Points, in no order, along strands that fork and pass close to each other.
Points whose rows are less than 81.5 apart are linked; no others are. Some points are linked to none.
q639: [ -8 -31 -52 -11  14 -29  -6   6  17  25  44 -35   8  -9  11 -21  39 -22
  -1   5  27 -22 -30  21  26  25   9  28 -52]
q943: [ 49  19 -23 -11 -16  30  22  -6  12 -16   6  -1  -9  -6 -12  19 -43  19
  29  21 -28  -3   5  10  25 -25 -43 -17  11]
q375: [ 40  -3  45 -21  28 -27   1  28  31 -28 -48 -14  -5  42  42   2  35 -48
  31  29 -16  -5  52 -45  -6  19  19  38  11]
q648: [-36  30  -9 -10   0  47 -43   2 -14  21  18 -23 -46  24 -28 -15   4  56
   6 -58   6 -13 -27  38  18  12   5 -34  11]
q937: [-50 -15 -16  17 -10  41 -14 -45 -27 -32  -5 -14 -52   7 -15  -9 -14  56
  13  24 -54  -5  20  28  25 -40  12 -47  -9]
q122: [-34  13   4  -2  -8  14 -37  40  -5  39  40   5 -16   1 -37 -16  46   0
 -22 -57  46 -13 -33  16  17  52   4  22  -9]
q123: [ 66  24  28   0  12   3  23   3  14 -32  18 -12  14  16  25  22 -42  13
  44  23 -19  14  47 -35 -29  15 -47  -4  31]
q319: [-14   4  -8  33 -27   2  32 -54  -9 -19 -18  40  10 -15  -6  23 -53   3
 -10   6  -8   9  31 -29  12 -22  -4 -32  35]
q853: [ 41  35  49   4  20  13  27  41  30 -31  33   2  20 -10  43   2 -12   4
  27  -5 -21  54  24 -11 -47  14 -32  16  41]
q43: [-36   4  -8   9 -26  24 -24 -21 -19   1  18   0 -45  22 -25   6  -6  45
 -17 -25 -17 -14  -2   4  36   3  16 -37  -3]
q424: [ 20  54  -9 -16 -36  66  -1  15 -24  10  10  30  -1 -13  -9  -1 -13  27
 -12 -42 -16  15   3 -14 -33   1 -49 -26  29]
q716: [ 42  -1  38  -7  22 -30  25  -7  10 -20 -44 -14  22  26  20  15  -4 -18
  30  33  -5  -5  56 -50   1  18  -3  11  27]
q175: [-11  12 -19   6 -43   8  13 -26 -17 -12   8  27 -11   0 -17  20 -24  21
 -23 -10 -19  -8  11  -8  35  -6 -13 -19  12]
q737: [ 55  30  44   3  16  -2  23  21  19 -36  27 -15  19  10  32   9 -28   0
  42  16 -22  32  41 -26 -42  21 -41   4  29]
q420: [ 29  55  -5 -18 -10  69   2  34 -24  20   3  21   8 -30  -5  -5   4  28
 -14 -12 -24   9 -29  -3 -18  -2 -40 -22  11]
q448: [ 18 -45   0  11  23 -25  36 -37  17   4 -55 -56   3  -7   3  11 -11  11
  18  41  14 -13 -13 -19  15 -20  31  -7 -14]
q35: [ 53   4  14 -22  24 -24   8  37  14  -7  13 -10  34   3  22   2  -6 -23
  23   7   0  -1  17  -4  -7   1 -34  28  13]
q628: [  0  -9  -9   4 -24 -21  19 -17  -9   2  12  10  10  -2  -6   8 -13  13
 -18   1  -3 -13  -4  -2  40  -4 -11  -5  -2]
q51: [-24 -15  17  18 -21 -49  24 -27 -19   3 -25  38  37   3  -1   6  -3 -21
 -27 -13  13   8  23 -12   7  -3  11   5  13]
q354: [-24  30  -7 -13 -20  27 -30  25 -13  30  32  -2 -22   4 -34 -12  27  22
 -25 -53  27 -12 -26   9  25  34  -3  -2  -1]
q583: [-12 -21 -40   4   7  -4 -16  -2   9   9  44 -42 -24  11  -1 -18  10  22
 -13  13   1 -23 -26  25  38   4  11  -7 -45]
q224: [-40 -18   3   6 -15 -16 -35  27 -14  21  46  19  -9  10 -31  -7  48 -15
 -26 -50  37 -23 -20  14  22  58  10  39 -26]
q66: [  5 -64   1   1  33 -37  21 -14  28  10 -66 -41  19 -12  18  -3  40 -32
   7  18  26 -34  -8 -16   7  14  43  45 -19]
q403: [-36 -34   4   3 -31 -71 -11 -51 -13   6 -31  -9 -15 -11 -16   4 -22   9
 -27  -5  55  20 -13 -23 -51 -32  32  -2 -21]
q408: [-31 -40   7   1 -27 -73   5 -39  -5  -1 -55 -13   6 -12 -12  -4  -4  -3
 -19  -8  58  15  -5 -18 -47 -18  42  12  -2]
q588: [-24 -39   9   4   6 -59  -6  -2  -2  13 -27  36  33  29  21   0  50 -62
 -16 -34  17 -13   6  26  -5  21  40  45 -21]
q818: [-28   7  -7   2 -24   8 -21  -4 -13  11  29  -2 -34  14 -28  -1   9  33
 -28 -30   4 -17 -11  11  39  20   5 -15  -9]
q885: [ 30   9  37  -9   7 -33   0  54  32 -11  16  40   4  21  52  -4  19 -39
   8 -42 -13  34  34  11 -35  -2 -19  40  21]
q884: [ 30   9  21  28   2  -8  31 -46   7 -22 -40  13  23  13  16  22 -50  -8
  22  34   4   8  61 -60 -17  -2 -11 -25  52]
q303: [-61 -11 -17  24 -20   2  -5 -64 -21 -23 -17 -10 -49 -11 -25   7 -40  21
 -16  17  -3  31   4  -3  -8 -61  27 -49  -2]
q572: [-40 -42  13  15  -5 -52 -18  -2 -22  13   8  39  26  31   0   9  54 -50
 -22 -37  21 -17  -9  25   6  39  36  44 -33]
q422: [ 17  47   0 -18  -4  48  -7  42 -15  28  11  21  19 -28  -6 -12  25  13
 -27 -14  -9   2 -36   1 -12  13 -32  -9   5]
q813: [  2 -44 -15  22  22 -13  30 -51   9   1 -41 -48 -17  -2   6  13 -34  26
  15  48  -7  -5 -13   5  15 -50  29 -32 -21]
q144: [-24 -39 -41  10  21 -25 -17  -6   1  33  45 -36 -23   0   4 -19  33   1
 -18   9  15 -26 -22  18  29  27  19  16 -59]
q165: [ 39   7  39  11  12 -21  31 -22   6 -25 -42   2  20  26  24  15 -23  -7
  31  30  -3   3  66 -56 -14  15  -6  -5  43]
q101: [ -3 -39  16   1  14 -54   2   6   8   7 -66  25  30  25  24   3  41 -56
  -8 -20  14 -13  16   7  -6   7  50  40  -1]
q138: [-53 -20 -15  14 -10 -31 -17 -56 -19  -2 -13 -21 -48  -5 -19   9 -38  17
 -35  13  25  29  -5  -8 -30 -63  30 -30 -20]
q332: [ 53  22   3 -17   5   5  11  34   3  -6  19  -2  25 -21  -4   6 -20   0
   8   9 -10   5  -2   4  -8   0 -44   9  16]
q326: [ 37  41  44   8   6  33  24  47  14 -21  30  25  24 -31  29  -7 -13  13
   5 -11 -31  55  18  -8 -48  14 -37  16  36]
q460: [ 65  30  10 -11  13  29  21  32   9  -7  20  -9  16 -28  -7  11 -37   6
  27  29 -18   9 -15  -3 -17  -5 -46  -9  10]
q113: [ 37 -17  -2 -31  38 -34 -18  37  36   6 -13  -1  32  23  42 -11  32 -70
  22 -17  10 -21  10  16 -16  10  14  56  -5]
q320: [ 29   1 -21   7 -12  29  35 -35  11 -30  -6   5 -15   5 -12  37 -54  23
  44  38 -28  -6  23  -1  34 -25 -33 -28  14]
q150: [-38 -41 -10  26   9 -31  -8 -21 -13  25  21 -21 -21   3   0  -1  27   1
 -37   2  16 -18 -15   7  25  16  19   1 -42]
q351: [-61  10  10  20 -34  28 -18 -34 -29   1   4  20 -57  17 -32  15 -12  41
 -12 -30 -15  -8   7 -12  28   3  22 -40  15]
q267: [  7  22 -44 -11   7  59  -8  20  22   6  20 -37  -3 -12 -20 -28  -4  27
  13  42  -9 -17 -44  55  17 -13   3 -30 -36]
q887: [-16 -33 -16  23  10  -2  21 -46  -2 -11 -17 -34 -27   0   2  14 -30  28
   3  37 -25  -4  -7  14  27 -52  25 -37 -20]
q596: [ 47   6  39 -20  24 -24  13  16  20 -31 -37 -26   9  40  36  10  15 -26
  43  38 -14  -2  59 -56 -14  25  -1  25   9]
q438: [-10   3 -52  -8  13  18 -20  22  16  25  53 -44 -11 -13 -10 -40  23   9
  -9  17  12 -16 -46  34  21  17   9  -2 -44]
q385: [ 18  -5 -17  19 -10  21  41 -56   4 -31 -26  12  -6   3  -9  41 -63  15
  39  44 -23   2  22 -18  28 -30 -19 -36  28]
q725: [ 40  26  34  -7  35  47  19  54   7   2  20  20  36 -52  15   0  -7  14
   7  23 -43  25 -32 -10 -30  21 -34   3   8]
q911: [ 29 -46 -11 -16  38 -35   3   7  32   8 -45 -27  31   5  28  -6  40 -49
  23   7  19 -40   2  -2  12  28  29  59 -18]
q454: [ 56  26  30 -13  45  32  19  51  13  -8  18  -7  34 -39   5  14 -25   0
  35  47 -25  11 -30  -6 -31  10 -37  -9  -3]
q734: [-50 -22   0  11 -34 -57 -21 -53 -16   0 -14  -5 -31  -2 -23  12 -38  10
 -32  -1  50  31 -12 -24 -41 -37  28 -15 -19]
q307: [-51   1 -14   1  -4  47 -40 -31 -28 -24   3 -24 -55  24 -20 -18  -4  68
  22 -11 -43 -22  17  33  21 -19   8 -43  -2]
q718: [-26  28 -28 -18 -19  70 -25 -16 -19 -18   4 -23 -42  25 -21 -23   5  61
  32  -9 -33  -7  -5  50  14 -22 -15 -37   5]
q803: [  5  17  -6 -21  26  12 -11  69   3  19  27  25  43 -27  16 -18  45 -55
 -18  -9   3  -6 -27  22 -24  10 -16  42 -10]
q643: [ 36  32 -30 -22 -20  57  11  11   7 -12   7  -4 -10 -12 -20   4 -32  27
  19  20 -22  -1 -19  24  15 -20 -37 -26   6]
q45: [ 23 -44   7  -5  29 -33  26 -16  19   1 -66 -50  22  -9   4   6  16 -10
  15  40  23 -29  -6 -28  16   8  33  26  -6]
q230: [ 31  44  19   3 -25  27   8  42   2 -11  27  41  11 -26  20  -7 -11  20
 -19 -34 -25  39  39 -12 -50  12 -48   6  40]
q693: [-50  -6 -20  28 -35   5  16 -74  -8 -29 -24   9 -23 -18 -18  13 -58  14
  -6  12   7  41  10 -19  -4 -57  14 -44  23]
q835: [ 39   0 -20 -28  28   6   9  43  14  21  26 -20  38 -30  -2  -7  10 -30
  16  33  14  -7 -37  20   0   6 -22  16 -11]
q135: [-42 -31  14  14  -8 -38 -24  11 -24   7  30  34  13  25 -20   3  55 -36
 -31 -40  26 -19  -8  20  19  48  23  48 -27]
q458: [  6  31 -36 -23 -24  69  -8  -4   0 -15   1 -16 -30   4 -21 -13 -13  47
  27   8 -31  -2 -14  48  18 -25 -24 -33  -3]
q956: [ 13 -26 -43 -27  24 -22   0  23  28  24  26 -27  34 -11  13 -16  38 -50
  16   7  29 -26 -30  25   9  18   1  43 -34]
q886: [ 24  53   1 -14 -37  42  -2  23 -19   1  18  36  10 -17  -1  -2 -10  25
 -25 -37 -17  16  24 -14 -40  10 -50  -5  36]
q110: [-24   9 -22  20 -45  16  18 -45 -17 -16  -2  39 -16  -6 -13  22 -35  20
 -12  -2 -27  -2  24 -15  26 -20  -9 -36  26]
q912: [ 25  11   5 -22  37  20   2  62   7  21  26   9  49 -40   9 -11  22 -31
  -1  20 -10  -2 -36   9 -16   6 -24  20  -4]
q348: [-29  37 -18 -10   1  61 -41  -3 -16   6  13 -28 -41  27 -20 -26   6  62
  25 -39 -14 -10 -24  47  14  -7   3 -38   6]
q131: [-11  11 -37 -11   9  23 -20  36  10  29  48 -25  -2 -12 -17 -32  41   5
 -14   1  25 -15 -49  24  20  23   1   0 -30]
q415: [-75  -1  33  31 -49  -2 -30 -46 -32   2   7  27 -47  -3 -52  12 -37  10
 -34 -22  25  38  -2 -32 -13 -13  39 -28  -2]
q516: [ 31 -15  43  -3  28 -38   0  25  31 -12 -71  21  -6  45  37   2  38 -60
  15   2   0  -3  40 -27  -8   6  35  36  15]
q41: [ 42   7  28 -16  16 -27  11  38  18  -9  19  12  24   6  37  -5   0 -26
  19 -10 -12  20  35   0 -22   3 -30  36  26]
q336: [  6  41  -6 -20  20  59 -12  52 -17  42  15  22  22 -31  -3 -21  43   7
 -25   1  -2  -8 -54   0  -1  18 -23 -11  -6]
q961: [ 24 -29  24  -5  26 -46   2  17  20   1 -61  20  18  32  36  -3  32 -57
  10 -11   6 -15  29  -3  -1   9  31  40   9]
q582: [-85   5  21  34 -35  29 -32 -47 -31   3  -3  22 -64  -1 -41  11 -28  30
 -19 -19  -5  20   9 -19   7 -13  37 -50  10]
q173: [ 19 -33 -20 -24  23 -40  -5  14  23  12  -4  -7  43   5  25  -8  34 -48
  13  -8  17 -31  -5  16  15  19   6  57 -15]
q809: [ 24  12  16 -18  13 -27 -20  61  16   1  18  37  24  10  37 -13  24 -58
  -7 -34  -3  12   8  30 -27   2 -13  50   3]
q814: [-10  29 -26 -11  18  52 -17  46  -6  44  29  -4  11 -24 -14 -27  51   5
 -17   2  16 -14 -60  11   7  23  -3  -9 -19]
q386: [-39 -19 -16  23   1  20 -11 -40 -19 -18  -4 -20 -45   7  -7   5 -16  40
  -7  22 -42  -9   6  21  30 -39  23 -42 -20]
q374: [-26 -23  21  16 -18 -59  23 -36 -11   4 -50  15  28  -7  -2   1  -6 -24
 -19 -10  36  21   8 -19 -18 -14  32   2   9]
q491: [ 12   3  10  30  -8 -14  40 -52  -1 -17 -39  26  26  -4   3  20 -54  -6
   7  20   7   9  42 -46  -5 -16  -7 -27  49]
q299: [-25 -31  -9  18  -4 -26  10 -27 -15  11  12 -11  -7   0  -4   7   7   7
 -32   6   6 -15 -19   4  37  -1  12  -6 -27]
q542: [-63 -13  23  24 -46 -41 -37 -53 -29   4   6  14 -41   3 -42  10 -42  12
 -36 -10  49  44  -9 -26 -31 -27  37 -14 -20]
q689: [ 10  13  -3 -18  22 -17 -20  63  10   9  26  34  33   0  31 -14  42 -68
 -15 -33   8  -6  -8  40 -27   5  -2  55  -5]

A fork is a point with three links, a tip a point with one. Leave the first point through the second and follow the links. Name the first fork or tip that comes.
q885 / q809 -> q835
q422 / q420 -> q123
q66 / q45 -> q718
q813 / q448 -> q173
q491 / q319 -> q144
q43 / q351 -> q734
q35 / q332 -> q725

A fork is a point with three links. Follow the links from the first point to the second and name the forks in between, in order.
q303 / q818 -> q734
q173 / q110 -> q144
q628 / q66 -> q144 q173
q911 / q458 -> q718
q113 / q583 -> q173 q144
q144 / q386 -> q173

Follow the links from the first point to the second, and from the first to the third. Name the last point that the two ways share.
q648 / q643 / q937 -> q718
q814 / q113 / q175 -> q144
q438 / q110 / q173 -> q144
q415 / q374 / q693 -> q734
q303 / q374 / q415 -> q734
